Points, in no order, along strands that fork, close into loops and pass close to each other.
(in the rows, 128 means zero)
Points whose rows are less than 97.9 apart are linked; no others are. Some points are linked to none.
z877: [157 138 139  58 133 121 139  58 112 114 119 110  86 172 135  89 146 176
 124 173 145  79 161 178 134 130]
z798: [127  90 138 179 146 103 160 184 123 126 157 146 119 109  95 195 115  96
 170 147 143 178  74  92 104 154]
z401: [168 125 141 105 122 126 173 153 114 174  72 140 120 143 176 138 140 141
 110  98 164 116 156 132 138  62]
z181: [121 125 152 116 117 142 153 174 181 131 120 121 171 113 129 180 102 109
 116 165 174 141 125  98 137  76]
z46: [115 122 161 130 169 102  88 106 178 119 181 127 127 109 101 134 108 140
 111 177 113  88  97 113  43 163]
z245: [143  83 143 179 136  91 178 158 126 130 130 124 112 107 106 180 129 112
 189 131 174 181  90 104 124 142]
z307: [176 148 112  82 119 150 143 103 162 107 148 113 100 158 118 113 116 168
 153 118 138 142 128 188 169 128]
z278: [154 153 141 128  83 113 104 154  74 146  85 135 151 133 141 130 139  89
 151  89 150  79  88 153  42 130]
z293: [101 143 134 162 149  96 123 178 107 163  72 129 149  91 122 163 129  73
 143 108 116 133  90  80  72 100]
z359: [100 130 129 146 133 127 142 160 157 104 145 132 164  94 109 163 117  96
 149 139 134 173  95  98 139 142]
z770: [166 123 136  85 114 100 113  80 118 122  86 124 132 156 140  89 156 131
  97 141 141  89 163 164 127 127]
z759: [124 119 162  97 167 126 116 116 138 134 165 119  97 172  97 134 107 153
 134 191 148  83 121 172  75 165]
z214: [ 76 132 133 155 135 176 131 209 135 181 115 116 157 104 169 180 103  86
 137  73 135 141 142 101 167 111]
z432: [164 111 130 119 167 117 150 129 158 139 177 131  60 151 100 146 111 185
 129 173 119 135 104 149  86 132]
z723: [ 91 151  98 128 141 136  86 117 144 109 163 130 151 107 107 119 124 116
 114 142  76 129 124 116 115 150]
z418: [150 149 142  92  81 141  97 107 113 116 103 131 165 143 129 129  97  76
 155 130 186  67 126 169  78 147]
z936: [136 109 177 117 117 138 172 186 154 146  98 118 155 134 129 180 114 122
  91 159 190 112 131  96  96  55]
z938: [155 113 128 141 128 117 143 122 160 114 162 154 106 132 103 144 133 150
 157 118 118 183  81 138 112 174]
z820: [184 139 129 105 117 117 134  87  90 124 103 146  81 168 130  99 121 124
 151 106 144  97 114 204  79 149]
z542: [ 83 102 111 202 121 120 149 103  87 133 133 136 118 106 140 125 146 100
 123  89 117 176 151  94 209 155]
z959: [ 77 152 132 113 147 153  86 101 139 113 153 102 144 147 108 122 117 101
 153 185 130  65 141 165 120 169]
z888: [111 148 109 114 104 173  87  97 116 130 116 115 151 141 117 119 105  86
 137 108 142  91 121 187 130 153]
z513: [ 95 112 118 173 134  99 139 111 125  94 125 136 145  81 138 114 156 115
 130 139 105 176 143  60 186 136]
z498: [182 127 122 124 125 141 189 158 133 120 132 125  95 136 131 156 122 169
 148 128 149 159 107 149 111  74]
z725: [ 91 157 116 135 111 160 109 123 173 110 125 104 186  99 136 120 116 106
 116 113 114 127 131 121 179 131]
z571: [ 82 125 141 149 148 105 128 147 126 161  54 123 141  71 166 163 115  71
 126  93 125 147 159  70 164 110]
z713: [136 129 113 139 125  88 127 125  91 151  78 173 119 121 134 129 178  91
 152  77  95 179 102 105 107 139]
z109: [163 118 167 132 135 102 112 122 144 143 128 153 136 116  84 149 118 104
 112 128 145 118  62 131  35 133]
z755: [164 116 123 141 133 147 145 124  43 163 103 116  43 185 147 119 106 146
 146 145 131  70 156 184  60 105]
z304: [162 125 121 152 102 161 132 165  47 176 108 128  94 180 158 123 109 138
 144 119 147  66 157 166  58 107]
z327: [123 139 122  91 129 130 112 100 194  85 193 113 149 108  89 112 132 153
 147 140 127 155 112 144 166 165]
z458: [ 87 172 105 191 152 144 112 164 177 124 120  92 148  75 138 130 120 102
 116 174  88 128 116  74 118 122]
z28: [136 120 119 110 122 177 157 176 111 146 118 116 109 162 158 133 122 162
  87 123 129 121 162 155 156  92]
z357: [112 138 165 156 137 109 135 185 102 170  73 128 170 108 141 176 133  78
 123 121 145 104 111  97  40  77]
z677: [143 145 110 135  96 173 129 147  29 150 115 109  96 175 141 128  90 125
 203 105 148  58 137 202  84 143]
z570: [117 125  92 170 141 141 127 163 129 138 153 139 123 125  94 153 115 109
 147 108  98 157  89 130  97 158]
z754: [106 142 116  96 109 177 111 147 153 124 145 121 161 140 110 147  99 114
 123 116 156 132 136 167 161 123]
z428: [120  93 149 101 138 140 138 144 159 100 181 117 130 127 137 113 152 181
 104 173 130 154 143  89 168 112]
z34: [142 102 137 147 123 135 200 197 109 168 102 122 102 146 161 179 122 161
 141 129 161 165 131  99 129  80]
z45: [114 150 129 145 144 118  88 123 150 111 116 131 154  91 133 127 138 102
  99 152  95 120 123  99 106 117]
z2: [151 131  87 120 110 172 162 141 143 120 144 120 103 157 115 140 112 160
 152 101 140 161 106 177 170 123]
z256: [125 106 138 171 159 111 137 171 130 148 127 150 132 105  98 177 133 116
 132 167 124 164 101  78  91 132]
z934: [ 99 111 111 128 137 185 139 178 135 161 170 116  98 167 122 157 104 178
 103 135 115 146 146 125 150 112]
z921: [127 102 126 164 129  84 149 130 107 111 104 148 135 109 131 135 146 104
 140 127 117 167 127  79 152 139]
z236: [124 118 147  96 124 140 143 143 177 123 125 117 160 127 129 142 115 140
  99 182 150 128 136 105 142  90]
z369: [164 111 154 111 100 138 128 111  79 141 102 124 109 172 136 130  91  90
 100 172 184  46 185 114  89 115]
z423: [122 141 131  95 115 120 122  90 156  87 106 134 181 102 127  99 157 133
 121  96 116 152 149 101 204 114]
z912: [157 155 104  95 107 114 130 102 134 117 108 143 140 127 122 121 144 116
 129  84 133 165 113 149 164 138]
z775: [116 135 130 111 109 186 146 203 142 158 134 107 155 156 136 183  95 141
 128 122 185 104 129 161 116  92]
z470: [153 150  95 102  97 153 154 144 122 132 107 125 129 168 121 115 121 143
 162  72 157 140 114 199 144 119]
z842: [107 126 122 127 144 144 101 140 131 151 119 145 139 129 151 117 133 124
  71 124 107  98 171 111 159 105]
z19: [136 111 136 135 158 132 158 165 185 114 182 128 114 138  83 166  98 147
 139 163 151 169  96 129  93 150]
z473: [127 132  93 149 103 164 175 158 121 126 138 127 112 147 118 133 119 149
 175  69 136 186  97 148 184 141]
z998: [ 88 104 117 165 128 142 158 180 141 119 155 122 140 124 107 172 118 111
 153 127 139 182 112  95 171 151]
z880: [166 121 132 113 120 119 169 151 149 137 122 134 127 145 110 157 119 132
 123 133 156 150 101 137  91  96]
z239: [ 80 122 122 188 118 100 147 148 127 106 104  97 147  70 118 178 111  66
 171 117 153 182 112  97 170 144]
z907: [137 127 126  92  98 139 140 133 186  93 141 123 166 125 104 150 126 139
 166 109 163 173  96 132 164 126]
z546: [ 94 153 112 140 123 119 134 122 146 117  81 142 172  67 141 121 130  68
 136  84 107 156 132 106 175 129]
z192: [120  98 150  98 133 175 155 166 128 172 129 109 126 153 178 134 128 183
  75 124 125 132 176 108 188  96]
z378: [150 118 157 104  77 162 140 168 118 157 103 104 149 148 144 155  85 103
 130 136 212  50 158 158  96  87]
z980: [122 115 117 142 131 154 110 167  98 175 118 132 131 152 140 143 108 129
  93 139 120  74 147 136  87 105]
z43: [169 117 149 121 151  78 111 116 153 143 138 165 113 118 115 133 143 134
 113 126 115 142  64 141  51 164]
z262: [103 136 111  87 136 128  99  74 183 110 182 115 136 133  69 113 107 150
 153 118 131 140  92 157 140 196]
z668: [110 127 116  71 158 122  94  65 141 100 150 137 121 137 118  69 180 175
 120 141  88 123 148 113 154 135]
z144: [173 127 149  73 137 109 160  99 136 116 129 121  91 179 134 110 129 178
 109 171 154 104 150 168 134  90]
z100: [140 124 161  71 118  99 116  88 141 111 116 132 153 144 131 118 141 146
  92 177 147  86 165 142 122 106]
z267: [149 103 132 173 137 159 201 204 102 174 126 128  73 155 135 181 108 174
 162 133 147 170  98 107  96  88]
z140: [118 146 121 119 112 154 130 178 145 133 121 113 163 146 118 156 105 108
 135 114 158 124 110 159 113 116]
z999: [142 158 131  70  95 140 119  92 155 114 126 112 159 150 137  92 130 137
 125 116 172 129 156 162 200 104]
z705: [112 113 109 200 118  91 140  95 132  80 169 152 136  89 105 120 157 105
 138  97 100 179  98 101 145 210]
z805: [ 87  97 118 207 161 124 138 189  91 137 138 148 116 116 133 161 140 122
 105 146  89 160 126  67 134 138]
z187: [186 107 129 105 136 133 182 147 118 144 134 122  53 158 165 129 124 199
  95 158 112 117 169 154 146  61]
z258: [182 131 153  70 131 107 149  65  91 123 117 126  82 169 132 103 124 134
 143 184 178  66 151 185  99 140]
z381: [ 69 136 126  97 159 154  89 112 102 142 164 102 105 157 122  97 136 169
  84 192  87  87 173 119 142 128]
z739: [119 147 163 121 180  98  65  87 207  91 161 126 131  80 106 101 124 129
 114 184  93  91 103 108  62 151]
z417: [ 83 151  89 154 135 126 107  97 120 116 129 142 155 108 142  88 145 115
  89  89  66 141 167  91 192 134]
z200: [157 102 169  83 103 126 121 106 117 124 114 116 133 154 147 137 109 108
  88 197 198  37 190 126 107  93]
z559: [188 127 116 105  94 141 152 122  52 141  90 115  86 164 180 120  85 130
 166 116 183  42 176 169  89 103]
z918: [105 119 142 129 119 161 135 138 132 110 154 115 150 124 151 123 138 163
  96 111 114 163 165  67 234 125]
z128: [101 135  94 161 124 124 124 108 147  85 179 144 138  98 103 127 126 116
 135 105  96 177  97 106 142 179]
z740: [109 153  93 109 111 159  98  93 119 120 138 121 115 154  90 123 112  82
 159 113 137  97 106 212 112 183]
z600: [141  91 138 165 150  99 165 164 110 161 110 147 114 142 121 179 122 135
 127 151 135 163 103  74  82 108]
z733: [ 68 156  88 131 133 146  86  92 114 129 155 105 141 108 145  86 146 148
  93 103  67 109 171 109 197 133]
z852: [163 118 137 102 102 154 138 115  60 142  86 109 104 164 156 122  86 108
 139 140 208  44 183 143 114 107]
z691: [153 123 165  68 131  86 112  73 144 111 135 130 126 150 109 107 128 130
 128 173 154  74 115 171  86 162]
z507: [160 116 173  96 148 115 123  78 124 127 141 129  95 165  95 129 105 114
 131 166 156  68 119 172  61 186]
z568: [147 114 127 106 138 173 173 130 114 157 125 108  58 182 167 116 109 185
 101 138 124 120 165 163 161  84]
z851: [ 77 146 121 107 147 148  84  85 194  72 179  96 143  76 109  83 139 140
 141 149 107 119 130 114 146 139]
z620: [141 151 152  73  98 124 106  96 172 101  91 125 180 114 130 115 144 128
 124 127 149 129 154 137 182 104]
z902: [ 96 172 133 145 117 165  60 120 156 104  89  79 172  82 148 112 104  77
 117 157 119  54 161 154 126 121]
z685: [126 147 101 118 113 113 108 103 138 124 103 157 160 122 118 111 143 100
 124 100 105 147 108 141 119 135]
z561: [ 99 138 122 149 168  92  84 101 185  73 183 111 140  46 118  96 143 131
 152 152  96 139 100  69 106 164]
z210: [116 154 113 142 132  92 113 112 113 147  49 146 166  89 146 125 147  61
 129  73 106 160 143 107 145 114]
z703: [125 120 157  46 151  91  95  64 177  82 131 116 144 120 114  73 171 162
 127 166 125  99 135 115 113 118]
z62: [123 139 160 125 157  86  92 108 184  91 149 124 142  75 121 111 144 151
 119 187  98 124 116  80  73 115]
z284: [ 99  76 121 203 145 123 152 138  66 135 125 129 117 125 152 138 166 132
 132 112 105 174 158  88 210 148]
z899: [172 108 132 120 111 111 101 103  47 153  71 132  98 174 144 106 140 120
  96 136 129  69 178 151  92 125]
z288: [111 135  90 153 123 161 133 128 107 131 133 141 137 128 133 137 138 131
 118  73 101 173 137 113 192 141]
z814: [115 147 101  86 132 146 115  81 147 138 166 127 111 161  80 122 109 129
 150 116 132 118  97 192 130 189]
z751: [131  97 116  94 158 108 119 100 152 110 180 137  90 155  99 104 145 205
 127 169 102 131 135 110 124 154]
z675: [109 130  87 125 130 173 133 149 154 136 195 108  93 168  80 142 100 147
 141 135 127 152 114 160 141 160]
z95: [173 136 132 137 125 148 156 122  43 136 106 126  57 176 143 119  81 124
 195 132 149  57 126 204  64 132]
z658: [174 118 148 132 120 107  94  93  57 156 106 141  97 164 135 121 131 106
 115 151 147  67 140 154  56 144]
z91: [133 115 105 144 121 126 163 165 100 155 102 142 128 134 149 150 134 132
 174  93 125 176 115 114 136 119]
z730: [ 96 127 100 158 136 149 115 164 106 189 112 141 136 120 161 125 139 100
  86  67  66 115 172 132 157 122]
z628: [ 91 134 119  83 144 143  85  82 156  83 174 110 137 112 112  53 150 166
 139 132 104 123 145 107 172 125]
z280: [ 94 129  91 173 143 153  96 160  78 163 143 148 124 160 102 127 122 120
 105 111  77 124 113 134  77 148]
z646: [178 121 133 144 135  89 148 131 117 137 122 171  98 143 109 135 136 141
 118 125 113 154  81 132  63 139]
z569: [178 141 130 107  93 138 138 137  66 141  86 124 112 157 169 116 112 129
 177  90 183  80 137 199  85 110]
z719: [148 148 110 114 103 147 112 119  68 160  87 118 107 170 155  97 132 132
 137  63 151  89 169 204 138 126]
z405: [115 139 121 156 119  76 153  71 113 110 103 151 149  93 138 110 163 103
 146  69 107 175 135  89 188 147]
z396: [186 128 106 113 114 124 161 135  96 140  91 139  91 152 154 116 147 160
 122 123 122 124 138 175 109  79]
z324: [105 134 129 175 176 118  89 147 132 134 160 133 125 125  91 134 123 128
  83 172  78 126 116  95  59 140]
z234: [165  91 140 159 134  85 164 115 159  90 162 157 110 110 103 125 141 158
 154 135 139 188  96 101 140 198]
z800: [128 152 147 159 148 124  79 122 177 101 114 124 154  87 114 133 121  69
 108 169  91 103  92 109  71 124]
z963: [ 69 146 125  97 143 171  88 107 124 125 152 100 128 132 160  85 143 171
  90 127  87 101 187 106 204 120]
z954: [164 102 153 124 129 114 110 108  82 150 134 151  85 161 112 121 136 136
  87 176 140  71 126 129  35 132]
z621: [126  98 116 199 127 136 178 213  89 176 122 128  89 138 135 178 123 154
 183 119 138 185 104 110 110 122]
z230: [128  82 134 149 137 123 175 168 108 145 101 133 114 134 153 173 128 134
 126 121 142 173 159  81 197 108]
z79: [142 156 104 138 104 135 154 171 106 155 123 133 116 145 135 125 129 148
 203  66 128 148  80 185  97 123]
z992: [122 135 110 162 151 117  81 157 107 157 137 153 122 127  98 132 134 120
  98 135  80 105 108 120  48 143]
z547: [ 79 157 116 157 138 132  98  93 184  64 179  98 145  54 120  97 143 127
 148 152  97 144 115  76 150 151]
z103: [160 109 155 127 150  48 131 100 140 133 129 173 128 111 123 122 154 118
 128 142  99 167  72  87  79 158]
z816: [178 121 149 109 135 124 173 110 121 133 125 127  76 164 133 131 139 160
  92 173 169  88 153 169  85  63]
z127: [148 104 135 120 150 118 126 134 136 112 173 133 115 138 109 119 146 185
 104 181 114 151 133  90 117 120]
z434: [128 126 142  90 122 165 136 131 135 153 133 108 127 162 179 109 125 177
  77 102 122 129 181 130 223 102]
z183: [136  84 139 163 127  73 150 156  81 137  78 153 111 110 124 160 148 102
 163 119 138 177  95  79 125 142]
z98: [154 131 157 118 104 119 140 151 141 140 108 143 158 124 113 145 114 107
 127 127 160 127  87 137  58 106]
z292: [111 115 138 115 131 174 129 132 102 139 148 107 106 173 122 138 103 136
 113 191 174  62 164 161 128 128]
z182: [ 97  98 123 163 103 168 172 211 105 162 117 112 119 130 147 184 113 128
 169  98 154 183 105 110 182 114]
z167: [ 99 136 119  79 129 164 112 127 130 143 152 110 107 158 140 105 129 166
  78 134 108 115 171 117 195 120]
z485: [ 97 131 147 108 177 129  82 115 172 121 190 117 114 143  76 136  97 140
 131 190 129  75 119 144  74 171]
z822: [ 89 139 129 154 117 102 139 124 140 119  90 106 179  73 144 161 113  66
 159  74 148 168 124  99 201 132]
z221: [150 118 115 125 131 130  89 108  72 171  82 137 132 158 170 103 144 118
  85 106 133  69 192 161 130 120]
z335: [103 141 104 114 143 139  84  98 130 120 154 117 119 160 109 110 119 118
 122 157 111  84 128 168 116 143]
z83: [148 124 173 120  98 144 153 159 137 153 102 112 159 147 130 177  97 115
  95 158 196  74 142 138  66  71]
z653: [136 167 175 124 136  92  84 104 187  99 105 140 170  52 114 139 127  59
 124 167 105  96  75 138  76 130]
z747: [107 143 130 152 147  84 121 149 131 129  83 153 156  78 127 150 125  61
 131 118  99 154  85  85 107 137]
z337: [105 134 136 154 172 111  82 151 177 126 182 141 124 113  87 141  97 127
 110 172  87 130  93 113  55 160]
z254: [156 105 183  72  98 121 135 112 156 116 111 107 145 144 139 119 133 146
  86 180 191  82 167 119 116  79]
z629: [ 60 138 127 147 167 172  82 160 143 123 135  89 123  95 164 110 130 139
  65 181  71  82 174  72 147 105]
z818: [118 115 114 179 111  96 154  82 103  90 152 153 133 107 121 117 177 121
 160  90 115 189 115 100 192 174]
z803: [131 144 127 126 105 108 112 119 115 141  49 157 189 107 160 107 154  71
 120  78 121 109 141 135 136 103]
z194: [162 131 150  62 128  78  97  70 167  92 131 137 143 125 113  89 151 151
 122 161 148 113 102 138 105 139]
z415: [ 99 146  94  98 116 182 116 143 174 120 181  98 130 142  85 145 108 129
 143 130 148 150 116 165 164 148]
z315: [106 111 113 109 170  99  95  97 145 120 183 131  85 145  92  85 140 185
 129 167  74 114 120 126 101 186]
z986: [127 119 130  80 127 159 132 147 163 125 172 125 141 131 120 158  99 150
 108 181 147 138 137 140 129  96]
z74: [146 123 153 145 116 119 131 170  91 158  97 141 140 135 122 168 132  99
  96 127 162  79 118 113  33  90]
z21: [117 111 114 154 137 165 140 187 134 141 163 136 115 139 121 159 116 144
 120 132 128 165 124 120 160 128]
z709: [144  65 145 168 134  78 173 162  93 156  82 139  99 121 130 179 133 113
 145 129 144 178 131  73 115  99]
z576: [ 97 135 125 172 111 121 146  96 162  56 179 106 154  78 121 113 147 114
 153 126 146 175 125 108 192 163]
z826: [111  89 147 171 131  90 167 141 117  96 134 107 131  91 107 174 139  83
 175 134 167 184 109 106 171 155]
z623: [105 140 104 123 162 104  82 102 151 113 175 136 111 107  88  96 130 132
 114 148  70 133 114 129 105 172]
z16: [116 142 125 144 133  81 117  99 133 107  91 163 166  68 127 119 149  57
 135 101  96 156  73  89 131 143]
z534: [195 133 163  91 134 122 158  74  86 117 112 122  54 166 136 102 110 114
 165 141 165  70 121 205  81 149]
z783: [174 126 125 127 127 133 210 153 111 133  90 128 100 140 162 138 121 168
 172  97 134 169 131 151 134  60]
z843: [172 119 156 115 115 119 166 115 122 142 141 114  77 162 106 138 105 153
 109 173 171  81 137 157  43  92]
z351: [ 72 131 122 119 155 175  86 157 130 127 176  90 113 127 128 116 130 169
  85 181  85  93 155  93 158 114]
z611: [189 135 188  93 108  94  98  94 132 123  95 146 160 109 111 137 127  72
 117 124 157  94  83 153  59 125]
z548: [157 142 113 120 103 119 163 135 159 111 106 134 160 118 113 136 125 116
 167 101 154 174  97 149 148 117]
z308: [ 87 114 121 163 149  86 113  90 132  72 161 127 143  67 137  81 176 134
 120 123  91 161 121  61 161 158]
z368: [153 147 165  99 124 102  74  90 165 102 116 156 179  98 119 127 134  63
 126 127 121 106  83 151  77 146]
z962: [128 143  95 122 103 158 133 163 118 156 112 136 146 144 119 138 128 125
 156  72 134 136 108 169 116 119]
z537: [123 147 150 149 151  77  87  91 191  87 139 135 142  49 127 104 136 118
 136 144  74 141  74  81  94 167]
z823: [155 129 115 133 121 160 179 161 121 178  90 133 119 146 185 125 136 160
 156  55 131 147 153 150 185  91]
z263: [116 116 126 132 112 161 141 139 127 131 137 128 123 130 154 118 128 143
 117  70 119 164 163 109 241 123]
z281: [ 81 130 102 205 144 135 124 164 126 144 132 147 139  80 118 149 126  94
 108 137  90 148 117  77 120 140]
z311: [118 119 138 111 150 151 128 151 188 117 192 123 124 140  90 152  97 158
 111 183 137 127 121 128 111 128]
z403: [138 139 117  83 116 134 130  86 168  82 176 120 121 144 103 102 134 170
 150 120 136 164 136 151 190 146]
z159: [138 124 159 125 142  92 134 130 175 113 119 149 160  88 111 156 134 102
 130 156 124 145  88  87  83 117]
z556: [123  77 134 177 123 130 194 190  76 158 109 118  91 127 157 177 120 146
 184  79 155 187 126 122 182 122]
z111: [120 131 115 134 133 129 139 153 112 152  79 153 154 123 147 147 132 103
 115 111 113 134 143 124 118 102]
z697: [165  93 146 165 141  51 143  95 137 122 159 162 103 109 120 132 173 152
 141 140 108 185 107  89 109 170]
z864: [131 153  90 102  92 116 128  66 142 108 126 151 150 126 131  72 165 134
 125  85  96 163 149 129 209 128]
z874: [ 57 112 120 210 124 105 144  95  95  96 131  92 133  75 151 136 154  83
 134  86 126 168 145  82 209 162]
z203: [125 146 133 126 122  77 114  76 157  92 123 149 159  69 117 115 154  98
 140 124 104 163  98 101 154 149]
z846: [109 140  79 139 126 173 122 143 117 154 176 133  98 166 103 130 108 144
 149  91 109 159 108 168 123 161]
z84: [186 100 137 162 142 100 163 120 143 125 127 162  78 133 118 135 129 158
 171 106 118 171  64 135  86 147]
z694: [118 150 104 133 129 151 103 129 101 169 104 134 162 133 162 101 137 105
  80  58  92 115 187 134 191 121]
z890: [120 111 115 171 108 121 186 196  78 165  91 126  97 126 153 164 117 141
 212  94 147 179 107 105 129 127]
z914: [170  97 149 125 133  98 177 145 124 135  91 140 112 127 139 138 149 161
 131 135 136 172 126 109 137  94]
z579: [119 117 143  89 123 141 130 114 144  97 158 117 136 130 139 111 155 174
 119 138 137 163 161  94 210 119]
z94: [146 138 123  94 119 102 124  99 116 149  76 149 149 139 167  90 166 152
  92 112 113 124 180 138 183 103]
z849: [159 122 145  98 112 117 138 119 120 156  64 135 165 139 187 120 141 148
  84 105 151 113 187 135 156  83]
z975: [133 158 124  99 101 119  98 103 124 125  84 152 175 127 136 114 139  84
 114  95 138  99 125 155 110 133]
z927: [ 94  98 109 195 153 141 147 155  91 133 152 149 113 126 154 125 153 127
  96 128  68 170 158  76 178 136]
z119: [104 109 151 121 144 148 130 160 169 113 149 105 154 105 134 138 128 161
  95 188 122 137 134  72 162  94]
z528: [ 79 155 122 174 162 160  81 155 168 114 122  89 137  69 138 112 140 126
  98 194  77  99 142  78 125 109]
z215: [182 113 166 135 143 103 145 132 130 145 145 141  85 149 110 133 108 142
  92 163 147 103 109 137  32 122]
z153: [163 133  95 114 114 128 110 107  76 161  81 133 139 159 160  81 138 134
 104  82 130 100 173 184 149 105]
z953: [125 119 131 128 126 166 166 207 139 168 113 112 132 144 151 178 102 146
 117 128 159 132 126 114 128  70]
z923: [131 144 145 159 143  88  96 110 169 118 139 155 140  76 108 118 139  94
 119 124  79 144  60 110  76 178]
z493: [110 116 141 120 145 154 101 143 117 165 138 133 126 155 161 126 120 150
  47 173 113  88 183 119 140 105]
z865: [170 143 111 102 114 135 124 106  65 152  78 133 100 163 157  92 133 131
 161  77 127  85 128 198  95 123]
z201: [138 144 107 145  87 148 111 151  27 171  98 134 110 161 155 115 125 126
 174  94 139  55 137 179  57 128]
z598: [124 127 130 107 134  76 117  71 171  76 163 147 143  97 113  82 151 145
 149 119 100 161 103  94 149 167]
z752: [ 88 137  91 181 130 145 123 151 102 163 121 152 128 117 146 130 136 101
 121  73  98 149 140 115 164 137]
z387: [ 98 106 153 112 129 188 139 193 138 160 160 113 114 143 144 141 113 159
  75 124  96 130 160 106 189 107]
z386: [110 117 107 128 131 106 119  98 138  79 189 127 146  98 136  85 167 148
 129 130  87 177 134  87 168 160]
z331: [103 134  92 153 104 141 163 168 121 143 109 125 156 125 123 142 119 115
 178  71 153 178 111 124 172 142]
z933: [121 123  72 144 145 153 100 134  95 158 138 133 101 164 106 119 125 140
 102 115  83 125 138 158 121 125]
z105: [101 146 105 143 126 145  82 116 122 124 141 125 140 130  94 106 127 111
 104 123  98 117 120 161  92 156]
z745: [107 160 106 128  99 165 127 102 136  96 193 116 134 138 121 110 123 149
 137  83 107 161 147 109 227 143]
z474: [191 124 155  93  69 129 141 131 104 124  89  93 144 148 147 141  81 103
 147 124 231  55 146 148  68  92]
z870: [184 132 115 127 126 105 142 124  96 142 113 146  87 153 125 124 146 152
 126 122 108 142 122 147  88 114]
z753: [191 141 168  77  81 129 127 110 111 119 103 109 125 151 132 137  93 102
 169 123 218  59 119 176  70 143]
z738: [ 98 145  98 164 114 143 137 111 159  70 192 132 163 109  96 120 124 121
 163  89 131 188 109 115 178 174]
z294: [107 114 126  77 154 137  94  82 120 119 150 109 100 149 125  82 168 174
  89 176 102  96 173 110 146 127]
z824: [180 138 169 107  93 107  87  97 112 122 103 137 151 137 124 128 101  75
 140 131 168  62  79 158  49 152]
z13: [176 144 131 116 115 146 185 154 100 149  85 121 106 149 162 129 116 153
 135 100 167 122 138 176 112  54]
z698: [147 161 123 110  90 119 175 169 122 155  95 130 147 131 143 137 121 135
 211  64 157 166  80 165 121 108]
z515: [171 153 111  88 104 142 145  86 132 123 115 122 125 157 138 101 144 154
 105  83 138 143 170 170 204 106]
z654: [ 75 144 120 204 163 128 107 159 153 117 154 114 141  86 112 162  99  91
 122 156  95 141  97  81  97 137]
z744: [ 74 162 128 121 153 138  68  75 168  95 162 109 143 118  87 110  98 100
 148 159 114  83 115 156  97 186]
z332: [151 134 104 104 104 126 138  91 121 111 133 130 126 150 137  83 168 170
 126  89 115 158 157 136 218 124]
z881: [ 70 133 132 186 114 117 146  98 129  67 154 106 145  77 145 130 154 112
 140 119 129 164 147  71 214 144]
z459: [ 81 159 108 129 159 122  63  89 169 115 171 117 115  98  88 106 107  96
 124 145  73 102  91 155  87 194]
z233: [123 124 146  93 150  84  91  95 174  73 135 125 156  87 134  84 166 147
 129 172 103 121 131  86 119 106]
z859: [ 98 154 121  94  92 188  98 107 142 126 126 103 146 150 109 125  94 116
 135 118 153  95 141 185 186 137]
z810: [100 155 114 142 135 126 104 131 119 132  97 136 169 107 156 102 148 100
  80 101  80 121 174 100 171 104]

A tip is a point with one link. Name the tips that can be reached along the links from each point below, in the order of the rows.
z548 -> z907, z405, z74, z923
z744 -> z359, z19, z187, z493
z324 -> z933
z534 -> z770
z262 -> z182, z846, z698
z783 -> z94

A fork is a point with three links, a tip a point with one. Leave the first point through the second and follow the links. Name the first fork or tip that comes.
z153 / z221 -> z865
z357 / z293 -> z513
z83 / z378 -> z723
z859 / z888 -> z2
z798 / z245 -> z907
z927 / z805 -> z923

A piece is all that can be reached along the links. How many separate loops has the piece of each point below (a circle has one, a figure eight two, a Y none), and how many tips (points with one link)?
z528 -> loops 0, tips 4
z752 -> loops 2, tips 4
z890 -> loops 2, tips 3
z84 -> loops 2, tips 1
z658 -> loops 1, tips 1
z864 -> loops 1, tips 0
